Points on a hilly landscape, in no order, each with its height.
A ball rolls from a point to the lowest of its 2 nearest points, and stops where none of them is lower. Distance is the straight distance between rows; heights are no part of it.
k308 (h 2.43): [-12 -15  44  13   2 -13 -13 -11   4  -9   6   7 -33  40  17  -5   0  12
  61  20  11 -28  42   1 -39  28]
k880 (h 4.79): [  2 -32  -7   2 -34   5  17  35   3 -20  21  33  47  11   3 -44  37 -29
  23 -17  32 -43  -1 -17   0  -6]
k519 (h 8.52): [ 36   7 -73 -18  -5  25  -7   4 -50  14 -15 -30   2  13 -21  29  11 -15
 -25 -21  35  17  -1   4  -6   5]
k309 (h 5.85): [ -6  11 -34  38 -11 -43 -10   8 -14  -6   2  18 -16 -61  13  -5   5  33
 -38  -2  -1   4 -24  14  21 -19]
k7 (h 6.56): [ -2  32 -61  34   4  -8  26 -22  23  42   0  -7  20   8 -54 -14  -5  -9
 -13   1  48   5 -13  -8  36  10]
k651 (h 6.82): [  8   4 -67 -40  -9  -3  21 -39  29  24  22  -6  -9  17 -48  39   2 -18
 -20 -19  45  52 -30  29  34  14]
k382 (h 4.81): [  3  10  -3 -42 -47  -5  32 -43  -6  -8   0  13 -18 -15   1  43   5 -19
 -26   5  38  34 -18  32   5 -16]
k310 (h 7.31): [ -2  14  11  40  10  -2  18  40 -22 -15   4  -6  49 -19   2   0  -8 -19
  12   2  48 -39   0   0   1  -8]
k771 (h 5.69): [  7   5 -25  67  20 -35 -15  -5 -14  22 -29 -17  -2 -19   5 -21 -37 -32
   5  25  -4   5 -24 -14  26 -11]
k32 (h 3.89): [ 20  14   1  -1 -39  18  -3 -16   8   5   1  12   8 -30  -1   0   7 -18
  -5   0  45  -2  -7 -18 -12  -6]
k517 (h 6.25): [ 31  16 -25  11 -24 -21 -11 -20 -12  17  -3   4   8 -31   7 -71 -20 -20
  -9  14   7  19  -2  -3 -15   7]
k765 (h 5.34): [ -6  -2  -9  58  60 -16 -30  -5   0  10 -14  -7  -2  17 -13 -23 -57 -18
  -6  43 -20 -18 -22 -38  37  -6]
k735 (h 5.57): [-49  -1  24 -14 -22  18  12 -22  36  -6 -19   0  20  30 -40  26 -10 -19
   9   3 -29  -6  -7 -44   0 -15]
k320 (h 0.75): [ -1 -14  35 -50 -10  19   9  -8  11 -21  15   8   7  60 -20  10 -19   3
  14  32 -13 -27  32   1 -29  32]
k851 (h 5.62): [ -2  34 -58  18 -27 -53   9 -28  37  14   0  12  -5 -42  -8  30  34 -36
 -14  20  36   4 -12  27  20  -4]
k414 (h 5.32): [-16   6  24   4  19  37 -14 -24 -13  19  23 -23 -17  27 -16  30 -22  11
 -14  24  -2 -23   2 -44  26 -38]
k627 (h 4.78): [  4   8  -6  32  -6  24 -39   2 -24  30  -5 -19  -8 -33   8  -6  14  61
 -27  -1   3 -11  -5   5  15  -8]
k51 (h 3.99): [  5 -38  53 -37  35  36 -10  44   3 -48  30  14  23  24   8  12  20 -14
  28  -6  -9 -38  10  13 -39  11]
k748 (h 5.86): [  5 -23  30 -62 -14  16 -11   3  -6 -13   8  18   7  13  -4  -2 -19  45
   5 -30 -31  19   2  40 -42   5]
k643 (h 8.59): [  5 -13  59 -17   9  52 -16 -15  23   7  25  -5 -23  17 -13  31 -12  -5
  25  10 -51 -34   7  24 -26  -7]
k728 (h 2.27): [ 18 -10  31  31  68 -33 -54   0  -9  -7  -5 -17 -50 -11  35 -21 -11  25
  11  14 -33  10  16  21   1  -5]
k87 (h 6.44): [ 27   6  42 -10   9   8 -41 -17   2 -16  30  10 -33  13  28   4 -20  36
 -22  23 -13 -19  36  -4 -27  25]
k186 (h 5.38): [ 16   3 -12 -54 -24 -12   1 -20 -33  -2   4 -22  10   7  17 -16  31  41
   0 -19  26  38  -1  21 -26   0]
k201 (h 8.51): [-40   4  13  18   9  -8  -5  -8  -6   2 -39   0 -18  23  -2  -4 -15  -6
 -19  36 -16   4  28   4  18 -17]
k241 (h 3.98): [-24  11  14   4  17  12  38  -8 -31  -8  24   0   1  16  24  36  26  -1
  16  19  27   0  10  -1  28 -16]
k766 (h 8.27): [-22  30 -20 -21   0  -1  41 -44 -14   9 -18  -8  43  46 -26  23  -3   1
 -42  44  14   9  -4  20  36  -8]
k495 (h 6.01): [ 16   1   1  38  22 -56 -23   3   1   5 -25 -12 -38 -27  34 -28 -34 -15
   0  15 -27  25   7 -31  11  -3]
k425 (h 1.79): [-16 -19  20 -27  -6  19 -25 -28 -37 -13   7   0 -14  56  -5  -4 -11   7
  -9  46 -26 -29  29   5 -24  19]
k90 (h 6.06): [ 25   9  -4  -7 -26 -31   2   8  23  -5 -24 -22   5 -26  32 -27  26 -17
  -8 -27  34  34  23 -23 -11  29]
k963 (h 4.38): [ 22 -26  49 -21  38  27 -16  18  13 -36   9   4 -10  47  10   5  28 -29
  44  -5 -25 -38  37  39 -61  30]
k890 (h 3.42): [-17 -37  27  35 -11 -21 -29  39 -10 -16   7 -29  20 -27   1 -66 -17  33
  47 -30  12 -33 -22  -3 -38  23]
k342 (h 8.75): [ 31  -6 -40   1  37  15 -19  -3 -24  44 -36 -17 -19  26  24   0  13  20
 -22  14 -15  36  -3  -2  34  -8]
k701 (h 4.51): [ 16 -10   9  49  23   5 -29  -3 -15 -12   8  21   5 -15  37 -19   8   1
  -7  11   1  11 -12  -8   6  39]
k780 (h 4.45): [  9  -7   5  36   8  -8 -44   7   9  27  17 -41  -8 -51  25 -25  -8  49
  -4  16 -14  -7  -4 -15  23   4]
k695 (h 6.28): [ -5   6 -22  26 -36 -26  -9  12  28  17 -43 -24  -6 -41   2 -37  -4 -10
  10 -23  30  17   2 -18  -6  16]
k218 (h 5.93): [ 23   9 -18 -18  -2   3 -20 -18 -41   9 -17   9  -9  -2   2 -33 -12   3
 -16  19   8  36   5  26 -27 -15]
k632 (h 4.76): [ 20  -4   9   3  27 -16 -31   3  32  -8  13   8 -46  17  10   4  -4   0
  52   8 -69 -27   5  15 -48  32]
k412 (h 8.28): [ -5  30  -9 -25 -17  11  41 -14 -10  -3   0  -5  25   3 -28  20  27 -32
 -41   1  13 -16  -3  10   7 -38]
k195 (h 5.56): [ -1  -2  25  -5 -14  18  45   6  14  26  29  43  30   6 -19 -16 -19  -4
  47 -14   4   3 -10 -28  11  -9]
k571 (h 4.11): [ 12  16   9 -20  -3 -43  19  24  -8   4   2  -1   2 -15  18 -35   1  30
 -11  -5 -15  14  50  14 -27   1]
k831 (h 5.70): [  5  13  -7  40  23   9  14  20  25 -13 -10  -5  37 -17   2  -6 -13 -33
 -16  -7   7  -6 -32 -35  29  33]
k250 (h 4.97): [  9 -15  10  44  56   0 -38  20  -3 -16  -2  -1 -12  -5  17 -16 -46  -5
   2  26 -25  -8  -9 -17   6  26]
k638 (h 4.98): [  3 -24  25 -17   4 -18 -14  21  12  -9 -13 -12 -49  42   5  24   8 -20
  49  -2 -64 -33  36   5 -52  15]
k426 (h 4.53): [-11  17 -30  17  20 -12  13  -4 -32   3   0 -19 -10  -4  26   6  55 -17
  -3  12  29  11   3   2  40 -14]
k983 (h 2.63): [-41 -11  -1  30 -37  -9   1  14  18  -2 -11  -2  23  -6 -33 -29 -20 -16
  17   9  14 -29 -13 -49  -8  -6]
k830 (h 3.09): [  2  -7  12 -32  -9   1   1 -22 -47  -2  -7 -20 -48  -3  38  34  10  23
 -30 -13 -17  39  -6  14   9 -26]
k917 (h 2.69): [ -1 -15   6  21   1   2 -50  15  -4   3  14 -41   6 -22 -20 -57 -37  21
  16   7 -14 -28  -6  -6 -33  20]
k377 (h 6.14): [ -1 -42 -25  32 -46  18   3  36  22   8  -7  16  30 -17 -15 -21  16  -3
  28 -46  37 -25 -41  -6   2  12]
k358 (h 9.37): [-20  38 -23  16   6 -15  37 -14  42 -10 -21  17  11 -13 -41  42  -2 -41
 -41 -36  57   9 -14  11  21 -20]
k526 (h 2.45): [ 52 -28  23 -46  16  15   4  12  65 -29  31   8 -41  59  -5   6  13  10
  55 -32 -32 -41   1  48 -67  29]
k362 (h 4.39): [  5   1 -41  48  12 -34  -8   0 -44  -2  -2 -18 -25 -23  26 -39  35 -20
 -21   1  18   7  -7   8  20   7]
k656 (h 3.64): [ -1 -12 -30  11   0  10 -38 -23 -27 -21  -1  23 -33 -11  33  -5  36  -4
 -23  -3  34  33 -20  20   7   4]
k865 (h 9.19): [ 12  39 -17  14   7 -19  46 -11  11  14 -11  10   9  -6   6  52 -16 -16
  -4  -5  34  11  -3 -34  23 -26]
k287 (h 5.13): [-26   6 -15 -11  19 -17  15 -29  22  19 -40 -30 -20  29 -18  -8   5 -20
 -51  14 -14  39   9 -37  61 -22]
k982 (h 3.96): [ -2 -14   7  26 -13 -16  -6  26 -14  -1  12  -3  14 -32  15 -38   6   9
  34 -26  29  -4 -16  -7 -20   9]
k629 (h 7.14): [ 21 -10  22  23  -5  18  -9  21  41  20  -4   2  45 -23  -4 -28 -22 -12
  50  -4 -19 -15  -7 -21 -13  34]
k397 (h 8.29): [-12  12  23 -13  20  21  -2   3 -46  24   9 -23 -17  -5  -3 -14   1  40
   0   2 -18   3  23  35  -4 -34]
k481 (h 4.46): [  4  -4  13 -34 -30  10  22 -13  -6 -34  12  23  10   4  18  57  -7 -12
  -4   4  33   6 -22  -8  -2 -22]
k996 (h 2.88): [ 23 -39  38 -54  14  22  -3  13  17 -16  39  -9 -33  47  -5  28  -6  12
  64 -31  -7 -47   9  30 -49   6]
k392 (h 4.41): [-10  12  13  -7  -5  16  -4   3 -17 -14  11  11  -2 -22 -15 -16 -26   5
 -28   3  35   1   9 -18   2 -12]
k223 (h 4.59): [ 11  17   0  -4 -10 -18  47  14 -14  12 -17  14   7  -9   8 -27  34 -14
 -13 -29   8  16  28  17  -2   0]
k111 (h 5.24): [ -5  16 -42 -15   1  18   9 -38   3   9  11   6  -6  11 -54  29 -29   5
 -70 -19  39  15 -31 -15  38 -30]
k951 (h 1.22): [ -3  12  56  25  66 -12 -15  18  -8  -2  30 -23 -43 -18  21 -21   4  15
   9  17 -25  -8  40  33   0  -6]
k558 (h 4.99): [  8  26 -27   8  18 -15  32  22   3   5 -40  -3  -5 -20  -5  -5  15 -42
 -33 -20 -12  47   9   3  20  -3]
k818 (h 5.76): [-19  10 -78  16 -25 -52   0 -14  47   9   8  21  -6 -44 -37   2  19 -37
  -7 -13   4   1 -35  40   8  22]
k458 (h 4.71): [ 10 -16  40 -27  45   1 -33  -3  -4 -31   1 -16 -37  52  24  22  32   1
  24   3 -53 -20  29  19 -40  35]
k305 (h 4.22): [ 17 -20  14 -21  -1   4 -32  10  19 -20 -15  16  14  19  25  -4  11  18
   8  10 -55 -12  19  17 -43  46]
k107 (h 6.08): [-15  -6 -40  20 -42   9  14  -7   8   8  14  58   8 -17 -19 -12  36 -32
  12 -18  42 -10 -34  27  -3   4]
k901 (h 8.39): [-29  19   1 -19  -6   1  13 -24 -19  10 -38 -28   9  30   0  -1  16   1
 -36  43  -5  11  35  30  19  -7]
k456 (h 9.18): [ -8  -1   6   9  14   6   4   0 -28  20 -11  -6 -32  26   0  45 -47  48
   8  10 -22  -4  31  -1   9 -16]
k763 (h 5.10): [ 10  -6 -27 -57 -46  -5  26 -42 -34   0  16 -20 -23  10  13  16  24   7
 -36 -17  38  46 -10   2  -4   0]
k995 (h 6.70): [ 36   6  25 -12  28  13 -33   6   8 -11  46  -8 -18   1  -4  -6 -62  21
   9  -4 -15 -13  13 -12 -37  17]
k803 (h 6.03): [-11 -33  14 -32 -25  23 -14  33  13 -11  -6  23   9   2 -19 -15 -18  39
  17 -30 -30  -2   4  -6 -31  18]
k405 (h 6.49): [ -8 -13  21 -12  21  21 -13  -6 -17  -5  -7 -21 -30  19  15  -4  18 -15
 -13   1 -21  26  31 -48  15  -6]
k28 (h 3.05): [ 26  -2  35  17  54  13 -43 -14 -17  20   0   3 -19  -1  38 -24 -22  24
   6  13   4  32  14  20   8  -4]
k182 (h 4.47): [ 13 -18  50  63  11 -36 -20  -3 -24   0  16  -6  14 -25  35 -46  19  23
  44 -47  12 -10 -26  12 -21  20]
k452 (h 4.80): [ 12  18 -36  28 -12 -48  -7   0 -15  -3  -8 -13  23 -27  40 -20  35  -6
  -4  15  32  -1  -7   2 -14  10]
k710 (h 5.35): [-34  13 -10 -15  -6  -2  13 -37  23  -3 -25 -14   7  22 -34  11  -6 -14
 -40   3 -33  12 -15 -38  19 -36]
k784 (h 3.11): [-11  -9  24 -34 -32 -10  38  38  28   2  -7  19  18 -20 -10  -6  -6 -14
  33 -18 -33  -2   3  -3 -11 -38]
k594 (h 4.88): [ 26 -27  16  65  28 -23 -40 -12 -41  -6  -6   1  -9 -16  47 -43  33   4
   7 -39   3  10 -24  17  -1  22]
k993 (h 1.72): [-20 -13  26 -10 -21  -4 -16  10  16 -22  12  24  17  44   9 -14  -3   8
  49  26  -8 -44  17   4 -39  16]
k93 (h 5.80): [-50 -10   7  -4   8  22   7  10  19   1   0  -3   3  22 -40 -18   2 -11
  40   5 -46  -8  -1 -39   7   8]
k770 (h 7.56): [ 11  17 -14  55  -2  -8  18  14   1  21  -3 -19  33 -45 -10   5  -1 -17
  -4 -19  61 -22 -20  20   7   1]
k98 (h 6.68): [ 15  35 -33   0  42   1  -6  -5 -36  13  -9 -18  24  19 -15   5 -36 -19
 -17  28  -9  -2  -7 -36  10 -54]
k237 (h 8.60): [ 28  -1 -62 -29 -19   8  29 -26 -35  28 -37 -48  -3  37 -27  56  14  -8
 -31 -15  18  22 -13  12  20   6]
k162 (h 5.14): [ -1  21 -30 -10 -43 -34  19  10  -3  -9  -5  -1  30 -12  27  17  33  14
   7  14  32 -25   0   7  -6 -13]
k58 (h 8.45): [-23  -4  39 -10   1  41 -16  10 -17   7  13 -13 -10   0 -29   3  -8   4
  20  10 -18 -26  29  22 -26 -19]
k13 (h 4.52): [  3  10   8 -14   2  -4  -1  12   3 -20  31   9  16  -2  21  20  -7   4
  -8  28 -30 -23   0 -33   0   4]
k881 (h 5.31): [ -4   9  -5  27 -10 -29  -3  21  14 -20 -42  15   8 -29   3  20 -30 -14
  -8   3 -31   0  -7 -24  -4  -7]
k644 (h 9.28): [ 19  32 -32  31  16 -35  39   6  14 -16   1  28   7 -17  -9  33 -10 -27
 -27 -12  53  15  -3   1  26   8]
k300 (h 4.48): [-11  -7   2   2   5 -22 -19  29  16 -23 -29  10  26 -14  35   4   8  19
  17   7 -23   4   6  23 -23  27]
k561 (h 4.91): [-33  22   1 -15  -4  33   4 -22  -6  -2  18  -5  10   2 -36  26 -46  12
 -28   3  17   0 -23 -25  12 -40]
k348 (h 2.95): [ -2 -20  52 -12   0  41 -16  -3  -9  -7  32   1   0 -10  15  -8  35  38
  34 -29  19   3   4  14 -19  -2]
k790 (h 8.99): [-14  14   7 -18  31  -5   9  -9  23   1  23   8 -15  13  -1  11 -52  39
   2  36  -5  33   8 -25  25   1]
k743 (h 2.46): [ 10 -11  16 -49  20   1  -7 -10 -38  -6  23  -2 -45  14  12  33 -37  30
 -33   7 -59  27   0  12   6 -23]
k791 (h 4.01): [  8  -5 -36  28  27 -19 -19 -26 -24  15  12  12 -48  -6  35 -33  50  17
 -39  18  41  20 -14  20  37  -6]
k257 (h 7.94): [  9  45  -1  18   5  33  16  -9 -20  28  18  27  39 -19  -6  12  -3  -5
 -17  22 -13 -12 -14  25  14 -18]
k12 (h 5.40): [-10   5  -2  -2  23   0   9  15  26 -19 -12  -2  30  -1   3 -29   4 -23
 -13  16 -12  27   7 -33  18  33]
k575 (h 6.99): [ -8  28 -13  20  24  17  15  14 -29  -1  -5 -25  34  -4 -34   8 -17 -26
 -10  -6  29 -27  -6 -29   0 -41]
k759 (h 5.67): [-13  10  37  -5  33  23  -7 -26  25   8  28 -13 -61  35 -40  37 -60   3
  -9  32 -26 -17  18 -25  10 -18]
k617 (h 2.62): [ -8  14  13 -36 -53   3  47   6  37  30 -24  -5  25 -19 -18  20  10  -3
  -2 -20 -23   8  -1  13   1 -24]
k874 (h 2.44): [-26   9  72   4  32  -1  11   9 -10 -15   3 -20 -17   7  27  -2  27   4
  12  12  -5 -13  44  36 -10   1]
k593 (h 1.82): [-36 -19   2  24 -20   0 -39  13  23  -8  -1 -25  20 -27 -13 -62 -21 -17
   4  17 -22 -17 -22 -39 -12  24]
k277 (h 2.60): [-15 -25  11 -26 -20  23 -25  -6 -42 -18  -3  10 -17  22  19   1  11   0
   4  12 -45   5  -2   7 -28 -10]
k564 (h 0.48): [  1  17  18   5  13  12  20  -6 -18   0  11  45 -18  -3 -14  -1 -29  -4
 -42   5 -54   4  18   9  23 -12]
k234 (h 3.54): [-12 -32  37 -29  -8  35  -9  26  15 -41  26  25  37  -3  27  -4  18   4
  23 -10  19 -20 -10  11 -23   1]
k889 (h 9.38): [-22  -2  18   8  16  -8  20  32  16  15  16  -5 -42  15 -27  -6 -34  46
  62 -12 -38  -3  29  15 -22  21]
k887 (h 5.81): [ 27   5 -29  -7 -24 -21  23  27  34   1  -5 -20  25 -40   4 -29  35 -57
 -13 -35  21   5  -1 -12  -1  19]
k400 (h 4.95): [  5   9  10 -13 -19 -17  22  29   6 -30 -12  24  35   0 -12  29 -25 -10
 -19   6   2 -29  10 -19  -9 -10]
k878 (h 4.49): [  8  13 -36   0   8 -20 -10 -19  -6  -7  10  12 -25 -15   9   2 -15   1
 -52  30  14  18 -19 -29  36 -33]
k115 (h 3.43): [ -1 -39  47 -55  -7  16  29   9 -21 -21  27  -9 -33  38 -17  38 -35  14
  42 -28  -8 -20  15   8 -32  -3]
k436 (h 6.22): [-22  23 -35  -2  18  -2  -2  12   0   2   9 -17  12 -37   0  13 -14  27
  -6   5  39  20 -27   5  20 -26]
k422 (h 5.89): [-10  13 -13  25   3   3  41  10 -25  13  24  24  31  11 -21 -28  -5 -12
  21  -7   1 -10 -12 -44  27  -4]
k47 (h 5.55): [  2   6 -40  25   4 -23  24   7  45  -1 -10  -4  36 -24 -15 -23  16 -63
 -18 -13  26  13 -31 -16  28  47]
k363 (h 1.68): [ -5   3  23 -16  40   5   3  13 -19 -18  34   5 -57  11 -12  13 -18  19
 -30   6 -64 -17  24  15   2 -20]
k739 (h 3.03): [ -5  23 -37   2 -56 -15  34  -7  28  32 -19  12  -7 -24 -36  21   5  -1
  -2 -27   4  16  -9  10   4 -32]
k361 (h 6.24): [-12  -3 -71  22 -23 -11  17 -12  29  12   8  18  20   7 -51 -20  53 -49
  17 -15  51  -4 -27  23  12  31]
k127 (h 9.29): [ -8   8  11  18  31 -18  23  26 -20  29  10  -3 -18  21  -8  -8 -38  53
  36   0   2   0  37   0  10   2]
k535 (h 6.71): [  1  26 -57 -20 -25   8  38 -37  35  43  -2  -8  30  18 -57  10  13 -22
   4  -8  49  16 -15  22  19  11]
k902 (h 5.47): [  2   6 -25 -18  -6  27  14 -10   6   5 -11  -9   5   5 -17  35 -11  12
 -47 -24  23  27   2  -7  28   7]
k269 (h 5.72): [ -4  -8   7   5   0  51   5  26   8  15 -10  -5  24  -1 -17  18  -1  19
  -5 -33  -5   6   9 -10  16  20]
k325 (h 4.07): [ 13   1 -11   1   9 -22 -28  -6  -7 -20  10  16  -3  -2  51   3   7   4
 -16  39  -1  17  -9 -28  16  13]
k119 (h 4.50): [ -2 -29  20  15  27 -29 -37  27   9 -32   2  17 -17   4  20 -24  13  -6
  23  -9 -64 -14  10  -9 -45  43]
k606 (h 3.31): [-42  21  46   7   8   1  28   7  -6 -17  -6 -14 -26 -12  17  18  16  -3
   0   0  15  -1  24  -7  19 -18]
k233 (h 4.96): [ -2   6 -27 -23 -18 -12   7 -43  16  26 -32 -22 -47  16 -19  10   7  -2
 -82  21  11  21   8 -18  50 -32]
k460 (h 6.20): [ 25 -18  43 -41  10  12 -11 -36  -2 -20  24   6 -35  37  20  46 -18  26
 -40  28 -45  -5  25   7  -2  35]
k814 (h 4.55): [ 19 -25  12  -9 -30  18  -5  47  18 -19 -41  10  42   2  19  24  31  -8
  14 -25  -3 -32   2   9 -20   3]
k775 (h 3.58): [ 25  -4  -8  -4 -34  13 -30 -30   0  13  -9   3  15  11  42   1  28  28
   2   5   0   5   6  -8 -15  19]
k547 (h 4.82): [  7 -47  19 -17 -13  18   9  28  25 -17 -34  20  25  37  19  11  11  -9
  36 -27   0  -7  17 -32 -15  33]
k576 (h 6.26): [ -1 -13  -2  13  13 -15 -25  -6  -7  16  -1 -10 -50 -20  31 -28  11  -2
 -18  -1 -32  28   0 -32  33 -10]
k741 (h 3.17): [  5 -10  -5 -19  -8   4 -29 -40 -55 -20  -1  24 -21   7  48   5  42  17
 -21  -6 -19  27 -10   8 -21 -14]
k72 (h 8.72): [ 21   2  41 -12  44  38  -8 -29 -17  24  28  -8 -39  16  10  16 -19  -3
  27  18 -50   3  16  14  -7  -8]
k933 (h 5.39): [-23  39 -24   4 -33 -35   7 -11  28 -15 -24   1  25 -27   4  26  10 -15
 -13  31  37  -5 -18   5   6 -27]
k716 (h 8.76): [-33 -15  12 -30  24  27   8 -24 -33   5   6 -11 -23  38   2  -6 -20  23
  -3  32  -5  46  -2   8  27 -10]
k549 (h 3.60): [  1   4  27 -21   8  -8   5  34  21   2  15 -13  -2 -33   8  -2  -1  17
  25 -14 -42   3  26   4 -21 -10]
k197 (h 8.88): [-20  -8  41 -39  21  35   4 -27   7  -9  34  18  -7  23   9   5 -20  17
  13  27   3  37  -2  -6  16  27]
k882 (h 4.77): [-13  24 -60  19  -9 -24   5 -32   5  18  -4   1 -40 -10 -28  -8   5  -8
 -60   6  27   9  -9 -13  50 -27]
k945 (h 5.25): [ 10 -26  40  -3 -18   3  16  21  36   4  37  45  13 -13  16 -20  -1  -3
  73 -12  -5 -21  -7   0 -17 -17]
k518 (h 5.00): [  2 -35  37  -3   2 -18  -3  51  44 -18  38   6   7 -24  11 -26   9  -7
  66 -12 -41 -41 -18  31 -27  -2]
k843 (h 4.00): [ 12 -30  39 -52 -30  13  29   2 -22 -28   8  16   5  25   5  62 -30  -6
  32  -4  -9 -27 -22  11 -17 -35]
k301 (h 3.10): [  8 -11  36   3  -9   1 -30 -29  -5   3 -30  10   0  26  31  20  -7  34
  28  26  10   2  30  -6 -26  25]
k53 (h 8.63): [-27 -19  29  -1  52   2 -22  -4 -10   6  -9 -13 -47  40   2 -31 -17  14
  -3  36 -21  23  32  11  29  -5]
k500 (h 3.93): [ 18 -17   5 -25 -26  -7 -49 -14   4 -17 -19  26  42  11  31 -19  42  44
  -4  -7  -8  -8  12  28 -37  33]
k511 (h 4.05): [  3  12  35  21   5 -10 -19  26  15  15  24 -38   0 -46  27  -8   5  46
  33 -15 -23 -20   8 -12  -5   7]
k579 (h 5.09): [-14 -25  24 -20  -3  18  15  18  37 -20 -18  -6  18  21  -4  -7  12 -38
  -1 -13  -9  -1  20 -55   6  28]
k148 (h 3.70): [ 23 -11  46 -18  -1  47  12  -7 -32   1   5  -5   5  29  15   4   9   0
  11 -18  16 -11  20  -7 -20   6]
k244 (h 7.76): [  7  31 -28  30 -16  29   6  -1   2  20   4  10  57 -24 -28  10  18 -16
  -1  14  35 -39 -30  19  14 -21]
k557 (h 4.74): [ -4  -6  17   2   6 -20 -16  51  44 -18  -2  10  51 -28  16 -12   0  -3
  36  19 -55 -31 -18  23 -14  14]
k193 (h 8.11): [-16  31  -6   7  23  11 -13  18 -25  10   6 -11  25 -28 -15  -9   0  21
  -9  37 -25 -19   1  29   3 -22]
k962 (h 4.34): [ 13 -27  13 -12   4  39  22  18 -23  -3   7  20  43  25   2 -40  32 -16
  24 -26  30 -10   5  -3 -19  13]
k858 (h 8.40): [ 19  21 -47 -11  -9  11  26 -17 -26  16  16 -14   0   5 -29  34  33 -35
 -27 -21  49  -6  -7   3   8  -7]
k355 (h 3.32): [  5   9 -12  19 -40 -14  15   1  12  15 -10   5  30 -16 -23 -23   1 -46
  24 -11  39 -19 -19 -23  -7 -26]
k120 (h 5.96): [ 13 -22  -3  21 -18  31  15  39  18  13  -6   1   7 -31  -2   6  28  -2
  15 -66  26   5  -9 -10   5  17]
k106 (h 8.12): [ -8  45   5 -10  -9  19  48 -42  -2  14   1  27  61  22 -28  18  -2 -24
 -27  27  -6 -16 -16  19  11 -35]
k338 (h 6.04): [ -2  11 -55  29  -8 -24 -19   5  22   5   3  -4  -6 -59  14   9  12  11
  -6 -10  23  27 -46  18  13  10]
k336 (h 9.09): [ -6  18 -15   9  -7 -27  23  -6   1  12 -17   7  -8  12  15  34 -32  34
  13  12  11  21   6 -16  29 -12]
k225 (h 6.40): [-10  17 -61  35 -10 -23   9 -42  18  29   8  15  10  11 -70 -19   8 -63
 -11 -21  50  -1 -21  -5  14   5]
k311 (h 6.21): [-12 -22 -12  -7 -43  34  -1  38  21   5  -9   3  43 -14 -20 -11  -8  25
  44 -21   8 -17 -13  -4 -19  -9]
k31 (h 5.65): [ 29 -16  15 -46   0   6 -30 -25 -34  -6  -6   8  -1   7  26  -8 -13  41
  -8 -15   1  53   1  43 -39   2]
k281 (h 5.91): [-15   9 -62  14 -39 -11   9 -14   5   0  -1  44 -27  -6 -46  15  22 -44
 -32 -11  13   6 -25  31   5  -2]
k678 (h 6.95): [ 35 -17  19   5  18  11 -22  20  15  -8  33   4  13  -4   2 -29 -34  -9
  38  -5 -21  12  -6 -40 -26  26]
k253 (h 4.25): [ 15 -26   9 -11 -23  34 -18  12  -5 -19 -38   5  43  14  25   4  46  14
  -6 -34  20  -1   3  38 -28  25]
k145 (h 5.61): [-25  -1   8  49  -5 -46  -1  27 -12 -22 -10  -1 -18 -49  13  -8 -22  10
 -10  -7  -9 -11  -9  -7  15  -6]
k302 (h 6.43): [ -1  15 -54 -14  34   0  -5  -4 -25  10 -29 -28  -2  -3 -23  12 -24   3
 -11   6   7  41 -22  -2  26 -46]
k3 (h 5.08): [ -9  10 -23  37 -29  15 -18  23  18   8  -4 -10  25 -47 -14   0  -6  27
 -28  -8  -1 -28 -16  11  21   0]
k522 (h 8.67): [ 23  -5 -39  -3  -3  17  11 -28 -38  36 -48 -16 -24  31   6  51  27  17
 -24   5   0  31   3  24  42  -3]
k413 (h 6.45): [ -4  -4 -53  33 -35 -55   0  11   4  -5 -21 -11 -30 -23   4  -9  18 -24
  -3 -29  27  -7   0 -37  -5  17]
k827 (h 5.94): [ -3 -14  46 -33  12  21  10 -37  -2  -4   6 -24 -30  34 -23  43 -49  -3
 -34  20 -40  -6  18  -1  12   1]
k180 (h 5.29): [ -5  24 -61  10   3 -46  29   6  14  -5  -7   0  17 -14  -6 -30  24 -39
 -19  15   3  24 -14  -5  21   7]

For each start below, name the point where the ball stops.
k7: k362
k342: k325
k244: k325

Call two points neighbours if one is among the 2 nearest of the other. Go from one point of each pair to the other, from neighbour to neighbour, staying as low as possible. Name the highest point that can't be avoided.
k564, k951: k426
k549, k951: k831
k348, k526: k963
k564, k320: k741
k593, k325: k594
